Each row is a point on a tangle of strands that fork and nearly touch. The rows are in no order.
Points whose rows are less than 103 apart are linked; no others are. Some points are linked to none.
z103: [-40   3   5  35  54 -19  -9  33  11   8  15  22 -25   7  -8   5   2  -8
  -1  17  21 -19  -6 -11 -14 -27  10   9 -16 -34 -11 -12]
z119: [ 16  -2 -14  -1   5   2 -19  13 -15  12   5 -22   6 -12   2   8 -19 -21
 -18 -13   7  11   4 -18 -28   9  35  27  13  46  24 -12]
z643: [ 27   0   4   9  43   6  28   8  -6  18   8 -11   8  27 -31 -17 -13  -1
  12  -7   8  -8 -27  22  22 -14 -36  26  13  43   5  -7]
z316: [ 42  19   3  27  20  16 -15  -8 -12  32  19  15  -3  32  -9 -37  -2 -27
   5  20 -19  20  15  12 -27 -10 -44  31 -17   8 -14 -17]
z788: [ 20  23 -10 -20  11  20  27   7 -26  20  13 -27  34  27   0 -21 -16 -13
  19 -25 -12  -3 -15   7 -15  -4   4 -12 -10  -8  45   2]
z465: [ 66  33 -32 -20  61  -5  31 -12 -10 -44  -9 -33   2 -35 -12  26 -27 -29
 -25 -12  22  19  15  37  26 -10 -47   9  20   7  35   0]
z175: [-38  11   4  14 -20  -1 -33 -16   2 -29   0  35 -29  -5   4  19   6  -2
  10   3 -16   1  12 -15 -36   9  24  13  -7  -2   3  16]
z854: [ 11  37  19   8  70  12  34  16  -6  39 -12  21 -10  39  -5   5  -7  -8
  22  -9   0 -16 -30  14 -15 -32 -10 -25  -9 -16   2  -6]
z393: [-12   9  54   7  -8  17   5 -17 -10  50  10  55   0  19   0  -5   2  48
  38   1  -6 -34 -17 -27 -17   2 -16  -2 -36  15 -22 -45]
z426: [-22   9  17  -3   0  17  24   2  -4  32  -7  16   7  30 -27 -24   4  11
  32   5 -12 -30 -15  17   6 -13 -12  -5 -22 -11  14  16]
z648: [ 38  26  -8 -10  20   4  22 -32 -11 -42 -14  -4 -11 -15  -7  30 -15 -22
  -9 -32  -4  20  17  10  -8   2 -13  37  17  63  25  -4]
z613: [ 55   0  -1 -13  10   9 -10   4 -21   9 -14  -5  -9  -4 -20 -40   2 -24
  14  27 -14  13   3   3 -20 -16 -26  43 -16  11   8   3]
z807: [ 20  22 -17  20  -8  20 -21 -24   3   7  17   9 -12  41  -6 -23  11 -31
 -13   4 -27  27  44  27 -24  19 -37  18  -6   9   3  14]
z559: [-14 -23 -21 -10 -50 -13  10 -13   5  16  18 -16  12  27  24  24  22   8
 -30   2  -2   1  19  -8  51  13 -17 -43  63 -23 -61  37]
z729: [-37  12  28  16  15  -7  -1  28   0 -13  -3  20 -10 -27 -19  -3 -18  24
  37  16  12 -56 -31 -27   2 -24  15   4 -39 -28  19  12]
z687: [-31  -5  -6 -23 -14  24 -30 -20  32   8 -51   0 -17 -42 -17  24  -5 -18
 -14  -3 -26  20  39  -1   1  45  38  -1  -6  27   4   1]
z955: [  4 -11   2  34  26 -13  28  21   7  14   5  12  -2  51  25  -3  10  -7
  -9  17  27  -7 -39   7  26 -17 -11 -77  37 -66 -54   6]
z253: [ 27  23 -28 -16  13 -29  20  -4  -4  -5 -26 -30  18 -11  -3  23 -10  -7
  39 -51 -17  17 -18  51  13 -11   1 -43 -14   8  29  19]
z198: [ 33  40 -16 -31  62  16  48  17   8   9   4 -22  12  14 -10  -4  -6 -11
  16 -22  -2 -18  -6  22 -10 -29  -2   5 -21   2  66   2]
z127: [ 24  -2 -28  -3  -3  -5 -15  -9  -1   1   1 -17  12  -6  11  19 -19 -24
 -34 -18  -9  36  29 -11  -3  12  27   0  60  46   1 -16]
z635: [-26  11 -19  -5 -12 -14   0 -16   4  -1   0  32 -15  19  15  29  18   5
  -3 -28 -25  -4   9  12 -39 -17  36  -5  16  20  12  -2]
z717: [-14 -11  25 -31 -38  11  19 -26 -26   7 -16  43   8  22  15   2  15  40
  22  -2 -25 -23 -11 -16 -22 -10  -1 -17  16  -1   5   4]
z676: [ 16  -4  -8  10  40  -5  27  -2  11 -31 -25   4   4  -1  22  14  17  27
   2 -25  14  -1 -43  25  -7 -50  26   0  39   0  -7  15]
z23: [-23   6 -29  33   7 -13 -27  18   4 -12   7 -36   9 -14 -20   2  -8 -36
  -3  -6   5  22  -2  16  18   6  30   6  -2   2   3  20]
z53: [  4  22 -40  23  32  -4  -9  20  10  18   9 -30   8   8 -33  -8  -5 -39
  -3 -19   1  14   1  44  18  -5  -5  -2  -7   1  15  30]
z503: [ 19   3  -6  -9  22   6  24 -15  -8 -39 -22   5   2  -9   6   8  11  -5
   3 -21   0  18 -17   7 -11 -17   3  19  31  21  10  22]
z922: [-21 -15   4  -7   9  32 -24 -11  41 -44 -48 -27  12 -31  18  19   0 -56
 -27  10 -12  52  41   5  11  14  66  24  -9   2  -6   7]
z716: [-43 -17  -3   9  -3   1 -14   2  21 -54 -28 -36  15 -73   4  20  -5  -2
 -13  -2  23  18 -10 -18  27   8  60   9   9 -10  -9  -1]
z733: [ 15 -18  27 -11 -47   6   4  -3 -42  13   5   9  12 -23  -3 -20  -6  37
  37  -9   3 -10 -29 -32  -8  31 -12 -17  -8  21  -6  -4]
z91: [-15  -8  -8  19 -40 -25 -32  30 -20  22   8 -13  -7 -55 -14  -5 -23  15
  20  -1  13 -14 -10 -27  -7  29  34 -25 -36  10   6 -13]
z337: [-11 -12  37  17  11  18 -11 -14   9  -9  25  40 -12  54 -11 -21  19  18
  12  23  -4   8   5  -3 -14   9 -25  40   0  25 -16 -22]
z684: [ 32 -21 -15  -3 -37  -9   6  -3 -32  38   2 -10  11  29   6 -25  -1   9
   3  14 -25  -2 -15  12  -3 -15  -8 -14  31   7 -18 -11]
z742: [ 75  13 -42 -25  26   1  17  -3   6 -19  -9 -60  41 -30  18   8 -26 -28
 -36 -22  -2  44  -6  30  30 -20  14 -35  56  -1  13  -2]
z712: [ -3  -1 -26 -12 -30  22 -19 -28  18  24   3 -13   4  30   0  11   6 -21
 -49  -9 -23  32  50  21  14  47 -15  -6  41  29  -7   6]
z614: [ -6   0  -1 -24  29  48  17   8  22 -10 -16   2   1  -8 -23 -31  27 -22
 -15   7  16  -3   0   2   6  -4 -12  29   6 -20  21  49]
z10: [ 19 -27 -25   4 -17  -6 -36   9   5   9   9   1 -10  -3  -9 -23  15 -14
 -26  38 -17  27   9  -2   6  -5  -2   9  53  -3 -38  -1]
z132: [ 11  -4  -3 -29 -40  -8  15  -5 -14   3  -6  -3  10 -14   8  12  -4  -2
   9 -42 -11   7  14   4 -32  27  45 -17 -24  63  38 -15]
z379: [-15 -30  24   2 -32  -6  -5 -10 -17  68  49  -2  33  48  23   4  10  36
  -4  23 -16   2   0 -17  40   4 -44 -21 -11 -32 -69 -36]
z570: [ 28  10 -41 -49   5  15  41 -23   3   1 -14 -27  30   6   0  -9  18 -10
 -25 -19 -16  15  20  43  18  -7 -25 -18  32 -13  32   8]
z583: [ 34 -11 -34 -24   8   3  36   1  10  18  -9 -32  30  21   7 -15  13  -2
 -27 -17  -6   9 -22  56  33 -27 -13 -35  46 -21  -3  20]
z618: [ -5 -13 -35   2  15  15   3   7  38 -11 -17 -23  14 -30   3  -5  27 -11
 -47  -9  16  23  -3  20  27 -22  35 -10  53 -18 -19  29]
z116: [ 49  29 -31 -26  30  -1  13  15  -6 -13 -22 -64  22 -48  -7  12 -28 -52
  -1 -23   5  19  18  18  12  -5  21   7 -38  17  47   3]
z782: [-23 -46   1 -32 -63 -22 -29  -1  -9  -5  29 -21  32   2  10  -2   7  25
  11   7 -15  29  10 -21  22  38  12 -25  12   6 -11 -29]
z838: [-18  13 -19  24  21  12   1  -5  24 -44   6  21 -11  21  25  14  28 -38
 -36 -16  10  12  18  14 -33 -22  35  18  15 -11   6  42]
z885: [ -4 -26  11   6  28 -12  28  22   8  12 -20 -12   9  13   8   0  -3  46
  15   8  29 -23 -75  18  33 -32  17 -34  33 -37 -16 -11]
z354: [ 36  11  42  -2  23   2  38  16 -31  16  -8  19  -6  14  -9 -22 -10   7
  57   4   1 -27 -36  -9 -23 -30   5   7 -47  25  13 -16]
z776: [ 75  20   1 -29  -2 -12  31  18 -32 -10  -3 -21  -8 -54  -2   0 -17 -23
  19 -27  16   6  19  -3 -31  24   5   4 -49  62  44  -4]
z308: [ 64  27 -27  -9  44 -22  -1   3 -33 -21 -20 -12   3 -19  30  23 -19 -45
 -16 -15  -1  30   7   6 -29 -37  -8  14  17  -9  10  18]
z20: [ 38   6 -12   4  62 -14 -18  38  11  -2 -33 -24  -1 -28  22  16  -8 -23
 -18 -12  28   2 -34  25  -1 -56  23  34   3 -16   4  43]
z961: [-19   1  19  19 -31  10 -11 -39 -11  28  11  39 -15  10  11  15  12  44
   4  -8  -8 -16  -4 -20   6  27 -49  -4  20  -5 -51   4]
z287: [ 11 -24 -23  26  25 -19 -11  14  15  12  13  26 -14  19   5  -8  15 -12
 -32  20   3  10  14   1  -3 -26  -6  -3  60  -4 -39   1]
z686: [-21 -28  20  -2  -1 -11  34  16  -8  29  -1  -7  19  37  17   1   0  37
  -5  22  16 -25 -50   9  51 -23  -5 -59  29 -69 -36  -3]
z272: [ 52  43 -13 -27  28  15  23  -6  -3 -34 -11 -32 -15 -24  -2  34 -23 -42
 -24 -12  13 -15  32  12  -5  -5  -7  66 -19  45  59  -1]
z233: [-23 -14  17 -13  10  30 -13  15  15  -9 -10  14  -5 -10 -20 -30  16   0
   3  33   6 -18  -4 -17  -5  -8  15  40 -10 -16  20  30]
z200: [-44  -9  12   8 -31  -1 -39 -23  20 -42   6  44 -32  26   6  -3  20  27
   5  34 -15   8  26  -7 -24  24  -4   3  -2 -31  -9  10]
z926: [-20  -3  -5   8 -39 -26  -8  11 -17  46   6  -2  -2 -11 -17  15 -14  33
  28 -31  -3 -34 -13   8  -1  14  12 -22 -40  35   8  -4]
z846: [  7  16  -6  -5  18 -16   4  21  -4   5 -20  -7  15 -11  -5   5  -8  14
  55 -28  -6  -9 -50  26  -2 -24  18 -41 -26 -20  29  32]
z12: [-28 -31  25 -13 -32 -22 -26  -4   8 -13  25  33 -12  16   8  -3   9  51
  24  18 -11  -9  12 -23 -37  16  16   6 -19  15  12 -45]
z245: [ 44  11 -14 -23  12   6  10  -8 -18 -26 -27 -46  16 -53  -4  16 -33 -65
   1 -16  -9  41  37  -1   9  28   4  -2 -24  38  19 -24]
z305: [  0  19  12 -19  24  11  -4  22  25 -27  -5  -3 -19 -10 -13   8  15 -24
  29  -7  -7  -4  15  -8   3 -25  23  64 -44  35  38  42]
z6: [ 47  24  23  -7  48   9  37   3 -33  27 -12  15   9  34  -7 -27  -4 -11
  33  13 -10   2 -20   4 -23 -36 -24  -6 -19   0   0 -27]
z384: [ -8 -15 -21  34   9 -30 -35  20   1 -47  -9 -40   1 -48   1  15 -10 -28
 -20   6  25  28 -21   5  30 -12  39  23  14 -14 -26  15]
z895: [-59 -20   6   9 -24 -26 -37 -17  37 -20  36  22 -19  31   3  -4  14  37
  -9  29 -12   9  41  -6   4  35 -34  -4  -7 -41 -13 -30]
z811: [-39 -12 -24  -9 -40   0 -26 -18  18  -1 -30  -5   1 -31  -2  20   8 -11
 -12   2 -24  27  27   3  20  21  32 -28  25  -8 -13   9]
z509: [ 11 -21   3 -18 -37 -12   9   2 -34  69  18  -5  27  52  23  -9   3  20
   6  18 -29  -2  -9   0  19 -19 -17 -40  10 -21 -38 -21]
z425: [-23 -33 -14  13 -36 -10   0  10   6  18 -15  -6 -16   1 -10 -28   5  29
 -20  42   7 -31 -23   9  10 -15  15   7  26 -24 -11 -11]
z722: [ 35  35 -37 -18  49  -6  19   5  18 -16 -16 -56  26 -28 -14  19 -18 -30
  10 -43  -3  27  -1  54  25 -15   7 -21 -18   3  47  19]
z945: [ 54  22  -9 -19   4   9   0 -32 -10  10  26  -6  12  -1 -11   0 -11   3
   6 -27 -19  21  37  10 -10  31 -57  20  -9  61  23 -39]
z303: [-52 -14  31  21  15 -25   3   6  26 -45  27   9 -30  13  -2 -13 -10  27
  10  33  19 -28  -2 -36 -14  -7   5  43 -23 -26  19 -51]
z241: [ -3  -7 -18  11 -35  -2 -45  18 -17  13  -6 -22  -5 -35  -2   0 -23 -14
 -14  13   4   8   4 -30 -22  26  49  12  -2  14   3 -12]
z378: [ -6 -14  -7  40   8 -14  28   6  14  53  21  26  -9  84  20  13  15  -5
 -47   3  17 -26  16  17  10 -15 -17 -40  39   0 -55  -9]
z178: [ -3  -5   1  17  31 -13  -6  27  10 -27 -38 -11 -14 -40   2   8   7  10
  12   3  32 -23 -45   9   4 -48  35  39 -12 -19  -1  36]
z870: [-46   2  16   4  19  -6 -29  24  20 -52  12  -4  -8 -21  14  21   7 -15
  -1   4  23  -7   8 -29  -6 -16  43  64 -29 -18  18  23]
z919: [-27 -26  11   0 -46 -42  -9  13   1 -49 -10   3 -12 -73  18   8 -13  38
   7   3  23 -19  -2 -41 -25  10  60 -11 -26  -2  25 -23]
z649: [-24 -14 -29   6 -33 -30 -26   0  -6 -13  -4 -13   8 -33  -6   0   3  -8
   8  11 -16  30  -5  -1  32   8  10 -38  23 -34 -30   9]
z840: [ 19  14  29   4  23  -1 -16  19 -37 -30  21   1   1  -6  -1  -1 -10 -24
  44 -11   7  10 -15 -37 -19  -2  -8  42 -40  21   5  15]
z360: [-32 -28  -7 -27 -38  -3  -4 -16 -13  -9  18 -24  42  23  -3  13   8   7
   6 -22 -17  36  10  11  41  28  -1 -17  15  19  -4   3]
z808: [  1  44 -17 -29  14  31   5 -27  -7  12   2  17 -12  -6   4  25   0 -12
 -10 -38 -21   5  24 -19 -35  23 -14  -4  14  17  23  -2]
z944: [-26   3  -5  25  51 -11 -16  27  16 -32  18  14  -9  12   8  14  14 -35
 -18  -5  22   7   8   2 -19 -34  25  46  -4  -9   2  22]
z731: [-57 -21  35  19   4 -27  22 -11  15 -39  14  27 -21  13  -7  -9   4  40
  15  27  15 -23  -7 -18  16  -6 -33   6  -1 -45 -16 -35]
z171: [-28 -19  17  10 -41 -45 -28  -1   7 -37   7  26 -40 -29   2  11 -10  44
  21  16   2 -25   8 -28 -39  19  21  15 -39   9  15 -33]
z586: [-23  18   6 -21 -14  40  15 -14  -1 -23 -29 -36  31 -42 -16   6 -19 -29
  15 -29  -5  14   0 -10  30  36  26 -21 -18   9  26  24]
z55: [-22   8  32  41   1  11   8   1 -10  44  20  23  10  48 -11 -27   5   3
   9  27   5  -8 -16  11  23  -1 -34 -24 -24 -39 -51 -26]
z802: [-54  -8  23  38  -9  12  -1   2  20  -1  16  45 -24  16  -3 -29  10  11
 -28  47  20 -35  14 -25  -3  14 -33 -28  -8 -73 -26  -4]
z935: [ 34  -4 -34  -4   0   0  -4   4   9 -18 -24 -58  39 -45  17   4 -12 -30
 -21 -19  -6  48 -16  16  30 -15  58 -32  38   5 -14  -1]
z442: [-40 -26 -21  12 -29 -37  -1 -10  24 -45   5   0  -2 -11  17   2  27  19
  -9  16   5  11  10  -2  30  -8   9 -27  43 -55 -32  10]
z474: [ 36  26 -44  13  18 -10   4  -9  -6  22   0 -10  -6  12   7  22 -23 -22
 -42 -33  -4   8  14  21  -2  -2 -16 -17  57  27   2   2]
z5: [ 21  26  -5  21  90  10  28  32  32  25 -13   7 -18  28   4  15  -5 -25
 -16 -21  25 -17 -33  40 -10 -29  -9 -23  -2 -30  13  28]
z798: [ 47   6  13 -40 -16  -3  51   9 -13 -27 -13 -21  15 -48  14  -1  -4 -23
  20 -44  15  21  15   5 -23  28  52 -22 -44  64  46  -2]
z317: [-28   2  25  46  29  11  -6  22   5  11  10  33 -32  21  -1 -25   6 -16
 -23  52  33 -21   2 -29 -18 -12  -9  15 -20 -49 -35 -13]
z454: [ 13  -4 -22  18 -10   7  12 -22   7   5  22  10   0  45   4   3  18 -21
 -35 -24  -1  27  32  21  18  27 -54 -17  48  19 -32  25]
z790: [-61   1   7  11   3   8  18  -2  15  11  18  29 -19  35   9  17   7  31
 -24  -5  14 -48 -13 -11 -20  -3  28   6  26 -11   6 -20]
z719: [ 24  17   4 -26 -29  39 -27 -14   1  52   1  -4   0 -26 -20 -14  -4  17
  11 -12 -14  -1  17 -19 -13  55 -24  15 -30  41  17 -14]
z385: [-46 -12  46  23 -20  -9  24  -7 -18  32  29   6  21  55   7  -5  -6  32
  -1  33  11 -19 -13  -8  46  -3 -38 -37 -23 -59 -46 -37]
z70: [ 42  27 -24   2  33   5  -9  12   9 -25 -46 -55  20 -46  31  23 -10 -36
 -26 -27  17  28 -14  32  -1 -45  49  15 -10 -14   7  37]
z276: [ -4  47 -11 -18  30  14 -13   2  11 -21 -16   5 -21  -8  14  34   6 -69
 -24 -23  -7  10  41   5 -31 -12  14  44 -33  -5  26  47]
z654: [-16  32  32   9  38   9  19  10 -20  55   5  40  -4  31  -1  13  -9  20
  31 -12  -3 -38 -32 -17 -21 -14  -2 -29 -21  -4 -10 -32]
z732: [-27 -35   0   5 -43  -7 -21   3  -6   1  37 -21   5  -2 -21 -29  -1  21
  -2  32  -2   7 -24  -8  46  23 -30  -7  18 -25 -37 -19]
z947: [ -2  22  -9 -34   7  42  10 -10  13 -20 -39 -29  14 -34 -21 -10   7 -31
  -1  -6  -4  13   8   7  13   6  15  22 -11  -4  37  40]
z760: [  7 -15  -2  47  30 -34 -17  14 -16  -3  13  14 -20   2   0   2  -4   7
   2  14  14   3 -20 -14  -1 -24 -10  11  40   3 -44 -23]
z304: [-35  -1  23   6  16 -16  -4  25  14 -55  -6   6 -12 -44   4  10   2  19
  27   9  29 -36 -26 -27  -1 -40  39  42 -39 -27  21  20]
z36: [ 17  23  -9   4   5   4 -38  -7  -1 -26   0 -13  -5   6 -13  -2  -5 -58
   6   0 -26  47  45  17 -19  13  -6  36 -30  25  16  21]
z813: [-17  -4   0 -12   4  -9  -5  11  -6 -17 -16   0  16 -51  -7   6   3  12
  32 -19   8   1 -27 -14   3  -5  33 -16  -6  -3  10  18]
z194: [ 66  31   4  -9  -3  29 -11 -20  -4  48  30  -3   6 -16   2 -19  -7  11
  14 -25  -9  -1  16 -14 -35  41 -37  28 -42  55  21 -44]
z605: [ 48  51 -28 -15  57   1  30  14   9  -8   2 -25  -9  -3 -12  18 -20 -30
 -12 -15   7 -21  17  37  -8 -29 -20  37 -20  18  65   4]
z428: [-35 -13 -24  20 -15 -35   7  -1   1   2  -3 -16   2   8   6  27  -2  33
   0 -26  10 -14 -29  25  25  -6  19 -16  26   1 -10   3]
z993: [-23  25  11   9 -17 -14 -32  -3   5 -35   8  23 -34 -19 -11  32   1 -16
  46 -18 -22   8  17 -11 -27   9  28  24 -59  43  11  17]
z411: [ 68  16 -36 -11  31 -12  17  -2 -12 -18 -13 -22  25  -8  36   7 -10 -16
 -15 -23  -7  30  -7  15 -18 -44  18 -24  51  -7  16   5]
z978: [-51 -20  40  11 -26 -22   1  -1   3  -7  19  15   5  -2 -22 -20  -8  53
  36  24   4 -36 -15 -17  29   3 -33  -7 -35 -26  -4 -28]
z549: [-65  -5  30  22 -10   8  -4   0  28  -4  31  20 -28  40  -8  -9  -7  34
  -8  31  13 -44   4 -23 -18  16   9  29 -13 -16  17 -38]
z115: [ 57  13 -17 -31   3  -2  25 -34 -13 -41   6 -18  15 -10 -14  16 -21 -13
  -8 -20 -14  32  47  23   0  20 -37  11   6  66  42 -38]
z279: [ 36  20 -29 -45  26  18  42 -31  -1 -35 -13 -30  25 -19 -13  10  -1 -21
 -23 -16  -4  29  37  31  29   9 -37  -2  31  16  37 -15]
z355: [-28 -11   2  20  15  32  26  -2  16  -6  12  34  -7  42 -11 -18  36 -15
 -16  -8  26 -10   5   8   7  12 -39 -26   6 -22 -24  38]
z936: [-41 -10  32 -15 -51  15 -31 -21   4  -7  12  11  11   7 -20  -2   3  37
  22   3 -14  -4   7  -9  13  48  -6   1 -24  12  18   8]
z494: [ -4  -1  -8  -2 -35  14 -68 -30  18   9  17   4  -1  31   7   6   7  12
 -18   8 -31  43  44  -4  -6  64  -7  -4  15  21 -27 -15]
z638: [ 20 -17  19  12   9 -18   6  18 -17  -2 -20  17 -14  -7 -14 -17   2  16
  37  23   8 -20 -31  -4 -24 -37  15  33 -16  27  -1  -6]
z35: [-59 -16  26  -5 -39  -5 -13 -30  10  35  14  44 -12  23  12  31  16  62
 -10  10 -12 -35  19 -14  11  17 -35 -16   0 -24 -29   0]
z202: [-29 -11  37   3 -22   4  45 -22 -24  13  -9  35   3  60  21   7   6  40
   6  17   0 -35 -24  -5   3 -23   0 -21  19 -23 -23 -15]
z43: [-15 -15  32  30  -4  13  29  -9  -5   5 -10  35 -23  57  -8 -25  16  12
  -3  39  11 -19 -12   8  -6 -14 -10  16  13  -1 -25 -20]
z859: [ 15  -7 -11   3  40  42  35   4  22   6  -1  26 -11  31 -16 -36  36 -36
 -39   4  20  -7  17  12 -11   1 -41   4  14  -4   1  32]
z915: [  9   3  20   8  -7   5 -43   8 -32  11  18  29  -5 -27  12 -11  -2  14
  27  12  -6   1  -8 -57 -48  11   3   8 -22  -4 -16 -17]
z952: [ 14  13   8  44  32  -6   3  13 -13  60  17   4  10  62  -8 -18  -9 -17
   5  11  -1   9 -17  35  16 -15 -33 -35 -13 -18 -39 -27]
z54: [ 22 -12 -18   0 -32 -20  11 -25  -8  32  16  10   5  52  25  11  19  -1
 -21  -4 -21  12  26  16  23   0 -46 -27  52   3 -59  24]
z289: [ 12  49   4  -5  51  27   6   3   5  29   8  15 -29   0 -21   7   2 -16
  14 -17  -5 -25   3  -8 -22  -6 -31  35 -30  17  11  11]
z806: [-48 -28  16   7 -23 -29  14 -21  30  19  10  42 -30  33  19  12  21  51
 -22  34   5 -35  32 -23  16   0 -42 -22  24 -52 -53 -33]
z705: [ 37  -8 -24 -19   5  15 -37   8 -10  -1 -10 -20  -5 -30  -7 -20   0 -56
 -35  24 -15  46  19 -11   4   2  -9  19  27  -7 -18  18]
z597: [-10   2  44   2 -12   9 -24  24 -22  -7   0  34  -3 -41  -4 -13 -12  19
  36  25   8 -41 -15 -59 -34  -7  16  13 -50 -10  20  12]
z791: [-22 -29   6  -4 -51  -2 -22   2   0 -20 -15   6  -6 -36   7 -20  -7  37
 -11  47   4 -30 -16 -38 -14   1  30   0  21 -37  11  -9]
z834: [-32 -31  -5 -14 -39  -9 -45 -12  15  18  38   7   8  43   9   4  18  36
 -12  18 -22  21  33  -3   8  36  -7  -5  12   5 -15 -31]
z875: [-18  23  -3  -4 -36 -18  -3  -1  -6  10   8   9  -9 -13 -10  28  -7  -1
  37 -44 -20 -11   2   6 -22  18  32 -18 -49  54  25   3]
z671: [-10 -10  26  14 -12  21  -9 -29  12   7  34  35   7  65   0 -19  34  12
   9   7 -16  23  18  15   8  26 -57  13  -3   8 -34  -1]
z244: [-24  -5  -2  30  32   4  36   3  19 -15  -1  18  -8  30  19   8  20  15
 -21  -7  27 -24 -29  13  -5 -30  21  -7  39 -23 -10   9]
z443: [ 13 -11  28  -7 -25  15 -10 -28 -16  43  12  32   5   8   9 -11  12  49
  24  -1 -14  -6 -10 -24 -13  24 -35   9  -2  26 -31 -33]
z774: [ 28   5 -26   0  32  22   1   3  19 -34 -38 -35  10 -42   9   0  12 -54
 -54 -10  23  36  11  25  17 -24  19  24  19 -11 -11  46]
z162: [ 80   3 -14 -29 -11  -8  14   4 -40  -9  -9 -24   5 -27  -8 -25 -10 -23
  19   4  -9  11   8   8 -29  -3 -17  15 -26  40  38 -11]
z844: [-47 -48  13  -3 -69 -42  -2  -9   8  -4  27 -20   3   8  -3 -16 -11  55
  -6  33  -3 -21  -6  -9  39  14 -38  -5 -11 -37 -10 -39]
z16: [-38 -37  -2 -10 -60 -42  -3 -13  18 -41  -5 -10  -4 -32  22   4  -6  56
  -8  14   4 -16   4 -32  -1  10  29 -14  15 -27  17 -40]
z7: [-20 -21 -14  45 -14 -27   4  10  15  16  30  20 -16  51  18 -10  21  -4
 -32  28  13 -10  18   1   9  -6 -17 -35  37 -36 -57 -14]
z57: [ 34   6 -16  -3  29  -9 -35  23 -33  -9 -10 -11  -2 -26  23   2  -1 -46
 -23  11   6  32  -2 -26 -15 -23   3  24  25 -24 -26  29]
z679: [-24 -21 -14 -15  -5  25  13  -3  19  -1 -25   5   1 -23  -1 -12  29  13
 -30   6  11  -5 -14  -8  24  -1   7 -17  56 -34 -16  40]
z562: [  8 -17 -15 -11   3  12  17  17   5  18 -13 -38  28  -1   5 -18   2  23
  -7  -5  10 -11 -68  32  35 -20  22 -33  35 -33   0  15]
z495: [ 57  21 -21  18  80  -9  -2  33  10  33 -12 -24 -14   3  -2  18 -39 -23
 -18 -19  21   1 -43  34  -2 -18 -18  -7  21  -4  21  11]
z187: [ -1 -45 -21   3 -30 -14  20  -1  11  23 -10 -10   4  33   3 -15  20  21
 -24  24  -3 -11 -14  42  20 -31   9  -2  48   2 -20   2]
z161: [ 24  24 -32  33  33  -8   8   6  -6  48  17  -7  -2  42  -4  -1 -16 -25
 -20 -20  -3   0  -2  37  -1  -9 -36 -24  16   3  -6   3]
z824: [  1  20  45 -15 -22  32  10   8  -9  20  -2  32  -5 -16 -21 -21 -13  27
  47   3 -10 -58 -15 -36 -18  -1   1   5 -48  28  40  18]
z882: [-44 -39  41 -23 -74 -24 -18 -19   7  -4  18  24  -1  19  15  11  -5  82
   5  21  -7 -38  14 -17 -10  31  -1  -4 -28   1  17 -39]
z962: [ 39  22  14 -17 -20  12  27  24 -15  23  -2 -12  -3 -28 -29 -27 -12   7
  61 -20  -2 -35 -13 -11  -1  10  -3  -7 -65  43  45  24]
z672: [ 41  28   2 -11  10   6 -23 -12 -11 -32 -11 -28   1 -27  -4  20 -31 -73
  13  -8 -22  51  60  -3  -8  36  -7  30 -57  50  15 -10]
z651: [-37 -19  46  21 -22  28 -10 -25  18  27  34  35  11  64   3 -27  29  27
   0  36  -6   0  16   6  20  26 -49  -3 -31 -33 -43 -21]
z339: [-11  -2  16 -32 -28  29 -33  -1  13  29 -27   6 -12 -58 -26   7 -10   9
   5  -7 -10  -5  22 -35  -8  57  24   0 -30  43  21  -5]
z812: [-12 -28  12  -6 -53  -5 -11  12 -28  10   5  -9  18 -31 -25 -37 -14  29
  24  25  -1 -16 -43 -15  27  12  -5 -25  -6 -17  -9   0]
z25: [-22  -2  30 -14 -22  16  -2  13  -8 -28 -16  -2  19 -67 -12   5 -17   1
  29 -19  14  -8 -11 -39   7  30  45 -18 -34  22  29  21]
z958: [ 16 -13   0  25  -3 -16 -25  12 -37   3  16   8 -10 -13  17 -15 -12   6
  13  26   2   4 -23 -47 -23  -3  -1   0  23 -14 -36 -21]
z837: [-34  12   0   8  -7  23  -6 -16  -4  10   5  23  -4   5 -12   0  16   7
   4 -12  -2   4   1  -8  10  25 -38 -17  14 -16 -24  31]
z174: [ 22  16  18 -46  -2  24   7  -5   2 -39 -45 -15 -15 -44  19  39 -17 -51
  -6 -19  -1   7  31 -17 -26  18  47  45 -46  48  35  10]

Follow the links from the first point to the second, and from the first to the third. Name the last point that the two ways share.
z935, z618, z317 => z304
z55, z54, z672 => z875
z790, z354, z495 => z854
z5, z731, z245 => z443
z635, z837, z337 => z875
z870, z378, z742 => z287
z465, z859, z806 => z961
z339, z354, z813 => z443

A fork is a point with three links. Follow the links from the first point to the second and name the forks in between, in order.
z384, z187 => z161 z55
z791, z384 => z55 z161
z875, z837 => z614
z187, z360 => z55 z161 z875 z175 z834
z454, z119 => z834 z175 z875
z649, z686 => z115 z279
z378, z304 => z287 z597
